Each row is a point on a tangle of strands that fork and nearly touch. The rows are in no order.
In the rows, 128 means zero.
Two points are linked if the straight distance between their rows is under 100.
pozo: [ 98  87  85 106 109 111  78 145 132 103 152  61 141 163 113 134 141 134
 158 126  82 119 152 171 122 113 146 133 127 108]
rizin: [145 164 176 190 156 169 176 113 179 161  90 199  51 138 134 152  98 119
  81 100 174 120  66 112 132  94  90 115 155 141]
dadev: [162 122 134  90 172 104 104 136  67 112 118 123 229 145 139 113 119 133
 129 161 123 131 170 169 133 146  70 146 144 127]
gegi: [165 119 120 178 128 159 146 123 150 151 107 160  23 135 146 177 112  92
 109 126 133 140  59 101 114 122 185 125 125 145]
Zifem: [ 78 141 131 101  94 112 142  99 101 108 186 117 204 109 113 108 132 116
 146 160 105 125 167 146 114 160 126 124 121 104]
saf: [131 116 126 169 145 116 112 145 182 148 108 102  86 157 131 186 108 107
 116 112 158 138  50 107 111  64 177 124 138 136]
pir: [136  98 135 100 167 125  90 130 119 135 105  92 185 162 103 105 119 169
 119  79 116  80 159 139 137 107 120 153 143 176]
madez: [121 121 170 107 146 123 135 107  98 120 121 152 178 115 150 143 118 140
 116 130 123 119 125 137 155 129 110 118 129 125]
kada: [175 102 135  83 201 110  93 135  78 128 106 125 219 159 144 118 119 155
 110 139 116 122 164 166 142 121  82 149 155 165]
sepeg: [ 82 156 130 124  68 116 148 104 114 109 174 116 167  98 107  92 139 110
 157 162 111 135 172 139 108 172 118 110 128 116]
Banor: [ 52 114 161 109  78 157 139 109 122 129 175  88 139 139  95 112 144 132
 125  63 116  81 144 138 140 117 154 156  95 130]
livum: [ 97 175 152  97 103 135 178  96  89 122 143 140 215  98 112  98 133 126
 161 136 147 116 169 139 117 191 105 104 146 104]
Zadiz: [125 157 170 191 148 148 160 138 172 150 111 170  50 149 130 140 128 112
  88  93 177 118  77 110 133  73 100 106 146 143]
tunag: [ 92 125 142 130 148 121 126 129 172 171 101  92 141 183 106 124 101 158
  93  59 159  94 112 123 128  63 139 153 151 208]
nug: [176 125  49 134 155  97 106 153 103 129 106 147  85 123 160 151 150 114
 128 179 100 180  97 108 130 135 165 127 134 133]
Dipi: [144 146  79 126  76 128 135 177 152 115 141 148  25 119 108  69 166 126
 143 132 120 153 155 122 145 131  65  91 138 122]
Gevi: [ 78 116 184 116 123 162 147 104 149 144 113 104 161 131 102 107 130 158
 101  26 169  64 160 121 130 114 124 158 103 172]
vorez: [146 112 157 121 172 126 117 126 116 131 106 162 164 129 166 144 110 147
 111 122 123 111 100 125 145 114  89 111 141 131]
giva: [120  99  78 105 117  99  65 152 127 110 150  74 144 143 128 154 140 124
 165 156  83 145 150 162 117 116 148 128 122  97]
Mudoz: [148 146  82 137 112 136 138 180 170 104 128 155  19 144 113  68 159 118
 134 120 143 152 124  98 159  91  84  84 132 119]
sek: [110 126 112 175 131 110 108 168 171 118 124 111  41 171 115 134 142 110
 135 114 181 145  75 116 124  50 142 102 134 116]
fev: [159 124 145 131 164 120 152  82 109 135 124 159 130  91 162 180  89 125
  99 177  90 155  87 120 119 162 217 145 101 139]
Rar: [156 101 106 122 185  96  73 145 113 124 124 135 165 136 156 153 122 140
 120 162 100 140 128 139 126 109 109 119 127 123]
Bomas: [103 112  90  99 105  97  85 121 129 114 164  56 170 118 145 167 144 119
 154 156  73 151 133 150 111 138 218 154  99  83]
roru: [151 151 110 120 125 106 136 116  89 104 121 139 199 114 127  91 126 122
 152 210 131 128 163 126 122 198  71 121 142 100]
Mokeg: [100 135 122 113  84 138 178  99 135 127 199 136 127  83 112 123 120  88
 147 190  94 150 153 118  87 189 205 135  92 115]
Mufop: [129 144  92 136  87 109 127 151 121 125 130 144  87  99 120  88 159 133
 149 176 117 151 166 140 127 159  73 114 135 114]
dubo: [ 78 122 130 137 138 128 113 136 157 150 115  72 112 174  88 101 140 144
 120  49 164  89 134 144 120  66 132 147 135 186]
lodo: [ 87 123  96 111  86 100 114 107 127 120 200  82 180 107 117 139 137 108
 153 172  80 157 142 140 107 151 197 140  92  82]
rovu: [153 107 174 126 146 137 130  87 148 148 145 128 163 122 164 194  68 147
  79 133 100 120  75 114 132 120 183 146 100 128]
lim: [154 114  76 131 107 136 142 165 124 134 109 170  61  96 153 135 153 110
 133 167 118 183 126 110 127 145 123 124 121 125]
boda: [ 84 110 113 122 147 125  87 138 159 126 126  48 127 189  99 114 129 156
 122  87 126  83 128 148 124  82 153 153 141 173]
tozos: [173 140  83 132 139 114 115 164 142 117 120 170  77 129 137  96 148 138
 130 160 122 162 145 115 145 115  77  98 143 118]
teb: [181 131  51 130 160  89 101 151  91 125  97 137 128 109 157 149 143  97
 136 210  99 183 106 109 130 170 157 154 130 129]
buzu: [ 98 146 139  80 103 127 151  95  84 109 159 116 235 119 107  99 141 127
 147 136 122 120 174 151 109 158 115 133 129 118]
Nesek: [117 171 184 155 133 177 170 138 131 135 107 172  62 113 119 105 142 139
 139  41 191  94 127 113 143 144  81 108 149 118]
pugi: [154 137  79 115  75 127 136 167 142 122 126 150  56  95 121  73 167 122
 133 169 127 185 155 135 132 165  57 111 136 122]
sar: [149 121  64 140  98  93 108 133 107 112 136 110 148  93 125 106 140  93
 155 219  99 161 154 120 103 193 134 141 114 110]
noz: [161 100  94 128 171  99  71 147 126 134 123 125 150 133 156 175 120 128
 130 154 100 146 101 124 124 106 146 121 128 116]
zad: [ 76 153 185 157  85 167 157 118 129 128 156 135  66 115 104 110 135 119
 143  77 136  81 141 121 150 131 121 115 126 113]
Zar: [115 123 152  91  88 130 126 117  97 116 138 107 195 129  80  80 146 143
 165  79 121 110 214 168 106 143  94 125 117 129]
buf: [ 69 104 149 100 106 143 124 110 117 121 166  95 174 143 113 128 132 150
 111  94 107  94 133 139 147 118 157 151  97 132]
poz: [133 106 167 127 123 152 125  88 169 158 160 101 161 135 157 192  69 153
  71 119 112 109  69 118 129 109 200 179  97 135]
Rigit: [136 110 159 131 117 145 130  93 190 174 156  80 137 149 161 210  63 144
  79 114 117 115  63 114 107  95 230 195 111 130]
Feg: [120 144 203 153 133 195 193  74 136 136 124 167  58 116 133 138  85 132
 111 116 147  99 110 127 132 156 134 110 120 112]
sudol: [140  99 141 120 162 131 101 134 132 138 117 127 153 161 138 130 116 136
 102  96 133  98 105 128 144  91  97 127 147 158]
zikiz: [115 171 175 178 136 161 158 133 153 139 114 166  54 139 126 114 144 120
 113  66 185 103  94 114 136 106  88 106 150 141]
sevis: [116 131 174 121 123 146 132 132 106 122 120 145 136 132 120 104 139 135
 152  62 147  93 148 136 148 129  90 121 125 122]
fod: [164 125  67 132  88 116 133 141 105 119 122 130 127  78 131  99 146  93
 141 211 113 169 148 110 107 194 103 144 115 119]
vedu: [128 172 153 132 112 155 148 152 123 123 114 172  84 107 107  80 147 157
 159  59 168 119 151 113 150 152  66 102 150 108]
Zif: [ 62 116 174 115  96 162 147 110 130 132 138  91 151 133  89 110 142 147
 111  39 152  65 168 129 133 113 142 164  92 162]
biv: [143 145 186 180 145 182 181  89 159 146 104 185  55 121 145 148  90 122
  97 116 153  95  87 116 130 131 115 115 141 133]
Zof: [158 145 131 110 154 102 115 126  76 108 126 126 213 126 130 105 131 123
 146 173 127 135 175 156 125 165  62 130 140 114]
Kiro: [163 127  89 184 128 136 134 151 155 122 100 143  10 149 133 161 131  95
 119 128 157 160  47  90 121  90 189 119 140 144]
sofor: [133 175 131 115 108 136 155 146 106 125 104 176  99  99 113  80 143 154
 152 118 156 144 159 136 151 182  62 101 157 106]
Liv: [143 103 126 157 161 120 102 143 172 150 112 115 121 154 147 180 104 114
 101 115 141 124  56 100 125  78 159 128 134 132]
geveg: [110 130 148 111 124 120 122 128  96 118 132 139 157 126 130 122 135 134
 143 117 114 112 150 144 149 126  98 118 128 120]
Nik: [ 87 108 138  74 121 129 118  97 100 113 148 107 215 141 106 118 131 160
 111 127  97 115 158 148 141 131 146 156 110 141]
kilad: [152 123 145 120 166 126 169  85 107 124 123 164 163  86 166 171  95 116
 109 199 111 155 113 117 123 172 193 140 106 127]
tufum: [144 168 135 112 122 115 139 132  87 119 115 156 142 113 119  86 147 146
 160 126 145 136 173 149 133 165  56 108 155 104]
gogor: [ 88  88 101 103 130 133  83 142 140 107 134  57 136 179 113 129 134 157
 135 105  96  89 138 156 135 104 149 146 126 134]
pim: [140 123  88 131 148  88 106 129 100 114 130 120 177  99 145 142 130 106
 146 198  94 153 147 122 117 156 137 139 108 107]
podev: [148 158 148 108 102 123 127 134  94 121 120 144 162 110 104  74 142 155
 179  86 159 134 201 152 119 168  52 105 143 107]
Bol: [167 114 171 149 157 132 145  83 139 140 128 155 130 102 157 195  72 136
  94 144 101 126  77 109 128 134 192 137 106 135]
Rufig: [139 105 155 103 161 145 113 129 119 137  93 116 171 146 107  92 130 158
 124  55 142  84 168 139 135 110  90 137 124 165]
Ligeb: [104 132 183 136 127 150 142 126 124 140 117 126 128 134 132 118 135 119
 125  49 158  81 124 129 137 114  95 129 127 146]
zenu: [146 152 119 118 125 137 163 119  93 109  99 160 182 107 129  92 124 121
 137 211 157 138 149 128 131 213  78 118 155 100]
Seb: [106 105 186 114 141 168 147 118 146 143  82 131 169 134 104  95 119 166
 118  34 179  68 170 125 133 124  93 140 121 152]
riz: [135  98 132  84 174 120  90 121 107 123 110 107 207 159 119 129 109 168
 106 124  94 106 154 153 145 119 115 146 135 166]
Nuto: [122 115 148 134 152 131 118 128 156 164 102 109 155 176 126 131  99 139
  87  83 147  93  95 123 136  82 115 146 148 183]
befa: [128 113  76 114 125  86  74 135 117 115 139  72 159 119 147 165 143 120
 161 163  80 161 141 137 108 139 188 140 114  93]
sabig: [ 78 144 192 153 109 162 153 109 138 138 147 120  84 127 120 129 137 110
 127  58 156  83 124 124 143 115 122 124 121 131]
bep: [132 129 146 146 128 133 129 100 194 160 143  71  86 139 153 216  86 113
 100 104 124 123  52 112 100  81 224 168 127 133]
Ziko: [105 145 116 135  76 109 144 122 108 124 145 140 133  91 111  91 135 120
 157 181 113 142 167 137 118 171  97 111 134 109]
Nat: [179 152 100 120 163 105 119 159 115 117 126 163 116 130 139  93 143 140
 127 163 121 154 160 131 153 124  57 107 151 113]
luku: [180 117  73 148 147 113 109 152 125 130 101 158  61 131 153 161 141 115
 128 153 116 161  74  95 128 117 179 117 135 138]
nulot: [119 142 106 181 123 143 139 167 175 122 125 147  15 155 118 122 152 110
 115 119 175 135  95  94 139  77 124  96 124 131]
voze: [172 125  73 122  83 132 143 155 112 125 111 149  91  80 154 118 156  92
 136 194 122 196 120 111 117 176 104 141 121 126]
dat: [106 124 142  81 112 120 125 105  84 112 143 105 221 141  89  93 140 138
 148 112 107 120 189 168 119 144 111 139 121 130]
kap: [116 130 150 166 131 136 135 123 201 180 124  84  75 145 137 213  93 110
 104 100 143 141  50 113 100  47 198 139 139 140]
Lapin: [ 89 114 140 169 121 106 104 165 186 135 114  83  51 182 111 152 123 123
 130 101 193 168  65 136 110  20 151 109 138 132]
fevif: [136 123 143 109  91 139 117 140 104 125 131 120 156 122  88  73 154 140
 180  55 134 110 206 164 118 132  73 120 125 119]
Mivo: [165 131 111 123 174  97 100 148 105 116 124 155 147 127 148 121 135 136
 133 170 110 146 154 138 137 128  77 117 140 112]
sif: [167 115  61 155 122 130 121 162 133 120 116 148  22 136 142 155 145 102
 126 139 126 164  64  98 135 111 180 116 140 140]
pozok: [144 120  91 152 121 133 129 158 142 123 124 174  51 117 135 127 146 122
 135 139 123 144 127 102 141 118 115 103 124 116]
luguz: [102 156 163  93 129 141 185  82  99 114 152 149 213 101 141 129 118 130
 124 167 134 111 149 138 128 177 131 118 136 105]
garez: [168 103  96 137 163 104  74 144 144 135 107 115 132 146 163 184 122 125
 123 133 110 140  59 105 118  92 186 118 136 123]
siz: [147 122  92 130 165  93 108 119  97 122 123 126 157  97 158 160 132 103
 134 194  91 158 119 119 128 165 178 145 112 120]
Leror: [ 84 135 109 124  74 108 148 102 130 118 196 112 145  86 104 128 127  99
 150 184  91 151 157 129  99 169 191 127 100  98]
rap: [119 133 154 110 153 129 171  82 108 119 146 160 189  89 152 156 103 125
 119 200 126 137 139 129 122 173 166 123 114 107]
bom: [138 152 101 165 123 152 149 173 175 111 116 157  12 161 119  84 154 116
 120 118 173 154 109  96 157  78  94  89 126 131]

A fork is a point with three links. Follow the links from the first point to the second and name the forks in between, in order.
kilad / Zif -> buzu > dat
Rufig / tufum -> dat
fevif / rovu -> dat > buzu
sepeg / kilad -> buzu

Follow the links from the first point to the second, and from the first to the third. Name the last point that the two ways share.
zikiz / rap / Seb -> dat
vedu / rap / Seb -> dat
fev / nulot / Gevi -> buzu
riz / Mufop / kilad -> buzu

A fork is a point with three links, a tip a point with one. Leave the first point through the second and follow the links. Name the first fork or tip that comes.
bom / Mudoz -> buzu
vedu / sofor -> dat
dat / Zar -> Feg
Nuto / sudol -> zad
geveg / madez -> Mokeg

Name the points in between on the shortest way along the links from the first point to the second, in order.
rovu / pozok -> poz > Rigit > bep > kap > saf > Liv > garez > noz > Rar > Mivo > Nat > tozos
siz / Kiro -> teb > nug > luku > sif
vorez / Bomas -> sudol > Nuto > tunag > dubo > boda > gogor > pozo > giva > befa
riz / sofor -> pir > Rufig > Seb > Gevi > Zif > Banor > buf > Nik > dat > Zar > fevif > podev > tufum
